A landscape with many peaks, sampled at points; each row gives a point and its height.
A climber steps from a point to the highest of its 3 nearest points, and stops where none of them is higher. Distance is the straight distance between rows; heights are no part of it.
Z_438 (h 5.15): [ -5 -36 -14 -27 -37  18  17 -15]
Z_829 (h 5.02): [ 18  32  36 -10  35 -26  19   8]
Z_551 (h 2.82): [  1  -6  -5 -32 -51  -7  42 -28]
Z_701 (h 5.53): [-26 -19  38 -11  -8  -9  24   7]
Z_950 (h 6.07): [  2   5  47   1  32 -20  19   9]
Z_180 (h 3.09): [ 3  8  8 -1 23 -6 -9 15]
Z_589 (h 5.52): [ 25  25   9  -9  33 -24  15  15]
Z_230 (h 4.94): [-35 -31  44  -9  -6   4  17   8]
Z_520 (h 4.31): [ 46  30 -37  -7   4  -3  -1 -11]
Z_125 (h 5.29): [-15 -11  36  46  29   7 -38 -13]
Z_822 (h 5.66): [-24 -21  11 -21 -15   7  13  10]
Z_9 (h 4.71): [ 35  -5 -34 -23 -20  17   8 -16]
Z_916 (h 2.90): [ -6  70 -11  47  26   6 -17  11]
Z_497 (h 7.35): [ -1  -8  10 -21  -6  -1  29   9]
Z_825 (h 4.62): [-24 -54  -3  -3 -23  15  -6   1]
Z_160 (h 4.73): [-25 -38  -3 -32 -53   1  24 -13]
Z_627 (h 2.56): [-20  -6  15 -40 -29 -17  40  -6]
Z_614 (h 4.55): [ 38  12 -53   3  -9  14 -21 -10]
Z_155 (h 2.01): [  5  15 -16  17  19  -8 -26  20]
Z_437 (h 6.21): [  6  -7  -6  13   6   3 -24  11]
Z_146 (h 4.09): [-14  35   7  48  18   5 -32   4]
Z_188 (h 3.39): [ 19  17 -13 -34 -34  -9  49 -29]
Z_664 (h 3.25): [ -2  28   7  37  40  -5 -19  11]
Z_362 (h 5.22): [-11 -56 -26 -11 -31  29 -19   2]
Z_129 (h 0.66): [ 12  18 -33   7   8  -2 -22   9]
Z_811 (h 5.30): [-18  14  18  62  23  16 -46  -6]
Z_674 (h 2.20): [-24 -58   3  -5  -7  15 -11   6]
Z_124 (h 3.94): [-15 -22   4  29  11  11 -42   5]
Z_182 (h 3.36): [ -5 -24   2  -5   9   4  -9  14]
Z_832 (h 3.72): [-21 -24  37   4  19   2  -5   5]
Z_289 (h 2.87): [-1  0 37 22 47 -8 -6 -2]
Z_911 (h 4.49): [ 30  10 -31 -12   6  -3   6   0]
Z_804 (h 5.89): [ 11 -10 -13 -11  -9  -2   3   7]
Z_363 (h 4.93): [ 34 -10 -48  -9 -26  26  -5 -23]
Z_406 (h 4.66): [ 50  -8 -55  -1 -21  19   3 -27]
Z_47 (h 4.47): [ 26  11  -7 -27   3  -9  15   5]
Z_578 (h 4.10): [-39 -12   6 -30 -60 -25  28 -34]
Z_682 (h 0.67): [ 16  41 -38  20   1   3 -33  10]
Z_733 (h 7.11): [-13 -35  -6 -17 -22  20  -1   4]
Z_383 (h 4.23): [ 31   1 -26 -28 -27  11  37 -24]
Z_863 (h 3.37): [ -1  44   7  48  27  -1 -23  11]
Z_606 (h 1.89): [  1  70 -31  35   7  12 -23  22]
Z_806 (h 6.96): [  5  16  33 -12  33 -18  21  14]
Z_993 (h 5.40): [ -7 -45 -26 -29 -33  17  -4  -8]
Z_944 (h 3.48): [ 13  23  30  13  43 -18   2  13]
Z_317 (h 0.45): [-4 -7 65 11 34 -4 -1 -1]
Z_65 (h 2.77): [ -2  15   4 -43 -20 -18  44  -6]
Z_387 (h 2.13): [ -4   5 -11  36  22  -1 -23  12]
Z_671 (h 5.71): [-12   7  28  44  29   1 -29  -4]
Z_689 (h 0.70): [ 23  48 -20  13  25 -13  -5  16]
Z_633 (h 5.21): [ 17 -33 -33 -17 -24  18  -6 -10]
Z_773 (h 4.39): [-39 -37   8 -26 -41   5  14  -5]
Z_30 (h 3.13): [  9  46  24  32  42 -24 -15   5]
Z_897 (h 3.88): [-58 -22  29 -21 -41 -24  28  -6]

Where does a climber stop that starts at each point below?
Z_30 | Z_806
Z_578 | Z_733
Z_832 | Z_497

Call two points neighbours if one is among the 3 nearest of the other. Go from one point of each pair to the other, from neighbour to neighbour, staying as high as possible. Name the lowest point that can't be avoided.
Z_671, Z_497 | Z_182
Z_733, Z_804 | Z_822
Z_671, Z_806 | Z_30
Z_437, Z_671 | Z_124
